Each row is a point on a landscape with many valleys, with its height.
From any point a ball rolls to the lowest of the 4 points nearest to it. It stops when none of these is lower. Distance is the straight distance between rows; heights are no part of it.
dibeg: [154 109 111 166 118  74 150 142 190 116 181 193 107 156 162  97  96 133
 141 104 111]  (h 361)
Bufa: [144  59  93 117 157 131 126 179 125 160 120 171  83 126 174 134 142 135
 127 126  97]  (h 421)
sofud: [108 135 141 115 130 141 129 135 101 133  65 103 158 131 119  97 196 139
 106 131 138]  (h 482)
lom: [138 153 170 117 112 159 124 147 144  93  42 153 178 107 110 133 146 114
  79 118 147]  (h 235)
pobo: [136 160 160 130 125 183  88 161  99 106  50 155 161  97  71 138 134 119
  76 154 109]  (h 417)
mutos: [ 87 185 108 144 121  89 109  97 130 121 223  95 130 111 119 136  76 108
 173 147 122]  (h 497)
peror: [ 96 115 120  95 150 138 119 110 113 147 150 109 117 127 150 164 127 138
  93 164 104]  (h 250)
rizas: [104 140 107 140 117 120 108 108 144 147 215 172 129 148 136 149  80 150
 112 160 105]  (h 213)
Kuzov: [164 149 168 124 120 139 119  98 149  85  89 123 159 111 103 146  96 112
  90 117 151]  (h 350)
gezat: [183 115 165 132 114 157 150 153 133 139  75 145 150 138 122  93 149 134
 169 104 158]  (h 605)
modud: [124 124  94 121 120  75 127 137 159 111 153 110 117 106 180 132 121 121
 124 105 135]  (h 368)
vimaz: [110  96  95 116 137  88 122 143 158 127 152 158 108 116 188 145 137 136
  83 136 103]  (h 495)
pagov: [170  98 128 145 114 211  94 148  79 152 118 160 118 122  67 102 156 133
 163 113 114]  (h 748)
rapoz: [128 179 162 118  97 133 130 136 147  79  41 135 184 109  93 135 139 115
 123 106 183]  (h 82)
Sulav: [146 106 105 146 130 126 113 143 157 139 161 196 115 124 155 141  78 148
 104 142 105]  (h 285)
vasa: [110 144 147 132 131 149 124 113  72 146 100 101 147 139 101 107 174 151
 123 149 135]  (h 524)
gen: [155 151 132 149 101 115 125  75 103 122 174 117 126 137  97 130  55 165
 199 147 158]  (h 526)
Vusi: [ 50 156 114 130 113 129 127  84 153 151 246 146 143 140 115 169  93 137
 117 172  83]  (h 244)
nev: [163 127 116 161 121 100 103 120 201  99 180 215 144 120 146 140  59 138
  74 123 108]  (h 377)
Nazel: [ 79 164 133 119 139 109 130  77 101 135 172  43 123 122  99 149 125 113
 156 144 137]  (h 384)
mura: [ 90 182 124 124 145 107 143 130 139 108  69  48 146 110 113 118 179  64
 102  84 147]  (h 592)
Vopus: [192  55 136 112 148 170 136 187 145 153  55 167 124 105 156 119 175  99
 110  82 121]  (h 476)
teka: [ 99 109 132 116 135 136 153 141  82 157  88  82 137 148 150  80 220 149
 129 126 145]  (h 623)
Virem: [130  92  94 112 123  85 148 146 148 118 124 104 101 131 199 115 153 129
 146 102 143]  (h 430)
Riz: [ 89 145 127 103 165 136 131 125 152  85  87  64 113 113 105 156 157  68
  41 118 126]  (h 115)
rak: [157 149 159 147 131 164 103  78  96 129 138 135 142 130  76 149  65 148
 131 161 135]  (h 680)
Tufe: [101 129 103 142 109 121 133 125 106 161 211 169 103 169 135 116  92 171
 179 154 109]  (h 44)
dege: [ 75 146 157 102 155 164 122 124  96 130 102 101 136 132  80 146 182 121
  54 173 103]  (h 448)
fomaf: [177 116 119 143 113 150 128 142 101 153 160 171  89 164 107 119  62 150
 217 130 119]  (h 143)
vobus: [149 116 140 119 147 156 116 120 118 133  94 122 135 121 137 126 131 137
  95 127 128]  (h 118)
fisem: [185 101 121 140 131 180 106 138 104 153 141 172  98 125 101 134  70 145
 171 121 109]  (h 484)
soseb: [115 128 146 146 114 130 153 129  68 151 100  88 136 159 114  67 194 163
 182 138 163]  (h 770)
Sinib: [157 155 159 121 117 118 135 105 173  84  91 104 164  91 127 142 101  88
 123  70 176]  (h 444)
kod: [148 128 155 111 108 134 159 160 157 110  42 148 177 123 140  92 185 121
 153  95 191]  (h 429)
kek: [178  87 112 135 129 120 136 172 151 149 134 187  93 142 159 128 110 129
 169 114 104]  (h 335)
nilo: [ 89 119 106 131 129 157 110 126 108 177 201 172 112 145 129 156  87 156
 142 167  94]  (h 158)
dur: [174 119 156 153 118 169 140 131  85 154 112 141 124 154  90  88 127 153
 213 123 138]  (h 716)
Dumo: [138 154 106 129 121  75 121 129 177  92 149 107 132  88 170 130  81 100
 152  91 151]  (h 441)
bag: [181 119 130 129 122 126 124 125 150 118 133 158 125 121 148 148  70 147
 148 126 136]  (h 415)
gar: [ 87 183 154 142 117 136 118 129  90 101  72 105 155 128  38 143 158 137
 109 175 142]  (h 75)
Selu: [133 174 168 152  92 122 126 107 100 110  90 123 177 117  54 116 126 149
 158 139 169]  (h 847)
fonip: [101 100  93 136 119  64 154 147 152 129 180 139  91 153 193 101 152 137
 156 113 125]  (h 378)
nuze: [ 95 150 161 125 138 149 127  82  81 138 131  90 140 138  75 141 146 138
 110 171 126]  (h 419)
Raz: [120 144 126 113 133 112 116  85 114 121 143  78 131 119 120 146 112 121
 121 141 141]  (h 252)
gid: [103 142 141 123 136 151 120  71  90 146 170 100 135 136  86 165  98 147
 127 187 123]  (h 385)
kozol: [164 120 119 127 114 107 138 114 150 106 132 110 123 124 152 131  95 139
 156 113 157]  (h 363)
ketu: [118 116 111 112 122 105 169 139 136 124  57  67 140 116 180  82 215  92
 124  69 177]  (h 574)
memog: [149  76 131 112 155 168 122 168 121 152  68 136 129 111 159 120 176 117
  74 116 114]  (h 336)
Raka: [132 147 152 147 112 160 128 157  82 140  71 134 164 132  93  89 168 164
 167 139 152]  (h 745)
saten: [131  97 124 114 144 135 132 126 100 157 128 106 108 144 160 120 144 151
 144 138 125]  (h 267)
bukir: [137 129 127 129 115 104 138 102 118 123 146  83 112 141 145 114 116 149
 187 123 154]  (h 97)
laro: [107  86 129 118 149 184 113 150  63 187 111 118 114 132 122  97 207 143
 127 138 102]  (h 581)
rin: [126 162 159 132 123 137 125 110 138  81  79 106 156 112  71 141 132 108
  75 131 140]  (h 374)
fup: [139 177 156 141 114 115 135  90 129  94  95  82 164 112  84 116 129 113
 134 103 167]  (h 515)
Terer: [103 128 130 101 149 134 125 124 129 114  77  80 134 128 126 141 179 102
  56 124 125]  (h 321)
tem: [106  92  88 142 136 131 128 166 122 172 205 210  89 162 144 112 114 141
 144 129  81]  (h 205)
tobel: [168 122 127 144  93  88 159 146 151 119 159 152  88 170 153 104  87 144
 221 119 144]  (h 599)
Pip: [ 97 161  94 119 142  72 124 132 148 119 172  75 118  99 169 129 122  98
 143 107 130]  (h 277)
zatat: [142 131 109 139 114 108 121 109 141 119 173 147 118 135 142 132  76 157
 157 138 138]  (h 347)
goz: [ 97 131 150 113 153 180 111  94  89 151 151 120 126 132  80 169 116 130
  85 185  93]  (h 310)
vus: [115  82  98 152 143  96 149 157 151 156 187 208  86 162 166 101 125 138
 127 119  83]  (h 266)
siko: [ 88 167 140 124 136 116 129 101 103 110 112  58 151 128  89 118 174 109
 117 125 146]  (h 500)
vagul: [129 148 145 124  96 128 151 143 133 105  49 111 173 120 121 100 186 126
 141 104 182]  (h 326)
tufat: [178 123 161 117 132 153 112 117 147  97  88 142 140 106 125 164  86 116
  56 130 123]  (h 248)
baru: [ 86 130  94 141 133  72 120 115 180 121 210 136 127 111 178 124 127 102
  93 113 101]  (h 465)
nad: [109 133 128  94 152 135 119 107 140 104 127  83 119 121 119 178 120  95
  57 147 117]  (h 196)
Kugo: [ 98 110 149 112 151 184 120 118  69 175 126 112 127 127 116 130 171 145
 107 158  99]  (h 401)
zizo: [156 110 101 136 111  78 154 152 159 122 160 158  92 163 173 109 115 139
 176 123 130]  (h 468)
nin: [106  96 118  88 162 121 130 141 134 126  88  97 118 115 166 157 179 100
  38 126 112]  (h 550)
mebog: [ 81 158 145 117 137 143 120 127 107 106  75  92 147 133  77 138 183 113
  64 154 123]  (h 386)
zeka: [186 100 145 123 110  97 172 152 171 118 115 146 111 146 171 119 110 127
 200 105 160]  (h 695)
noz: [ 83  97 118 109 144 161 132 136  72 195 167 121  88 151 152 133 147 163
 166 152  98]  (h 372)
guto: [176  75 133 122 142 175 128 169 119 154  71 150 127 121 137 101 175 117
 135 101 117]  (h 496)
turud: [ 93 201 135 144 114 119 133 137 140  74  55  94 162 116  57 144 156  92
 108 120 153]  (h 301)
tuvuf: [120  68 101 105 155 105 141 154 132 142 109 117 108 124 196 133 169 133
  97 127 120]  (h 487)
Gugos: [167 138 124 139  92  82 143 128 185  91 161 148 127 128 153 122  70 144
 192  98 155]  (h 534)
Munug: [117 152 103 149 116  84 103 102 186 102 212 153 133 112 146 140  88 115
  99 125 108]  (h 452)
puvef: [187  93 115 139 122 134 130 169 149 146 143 209  96 140 139 129  76 144
 178 120 104]  (h 439)
vog: [118 149 107 109 141  99 118 120 159  93 130  77 126  93 148 159 109  85
  91 116 124]  (h 93)
Keza: [142 116 139 139 139 176 109 110  76 162 130 131 123 132  98 120 120 151
 149 146 115]  (h 518)
totu: [114 144 111 147 104  98 137  94 103 133 194 109 103 154 135 118  92 160
 216 141 144]  (h 294)
Lis: [ 57 103 109 145 119 132 143 111 143 179 232 186 128 158 151 130 116 146
 103 132  78]  (h 208)
Toz: [101 189 120 124 173  97 130 119 135 110 147  53 124  99 114 152  94  75
 134 123 131]  (h 88)
Nomi: [110 165 144 118 122 143 118 146 127  97  48 119 163 124  89 135 167 117
  65 139 133]  (h 311)
Dav: [ 85 158 100 140 119  73 122 115 146 131 216 104 116 117 162 115 115 119
 163 116 125]  (h 394)
Feki: [163  84  97 162 126 108 144 167 154 152 174 241  90 160 128 102  94 102
 150 100  67]  (h 83)
baf: [195  77 134 128 134 186 107 158 127 147 102 171 115 104 120 136 121 121
 132  99 113]  (h 582)
miz: [168  95 153 114 146 147 132 141 150 120  62 137 153 111 156 130 144 124
  80 101 137]  (h 227)
Kip: [138 147 124 116 129 129 104  93 140 100 156 125 125 119 118 175  75 120
  95 163 126]  (h 359)

Where does a ball stop that starts at each point below?
goz: Toz
baru: Toz
vimaz: Tufe
rak: Toz
bag: Tufe

Call two points neighbours if one is among the 4 nearest of the other. Go from one point of each pair to the other, from neighbour to neighbour, staying as low as possible. Name the highest point that can't be avoided.
fomaf and rapoz: puvef
Toz and vobus: saten
rapoz and gar: turud
bukir and Tufe: totu
Feki and Tufe: tem
vobus and rapoz: lom
Toz and Riz: nad
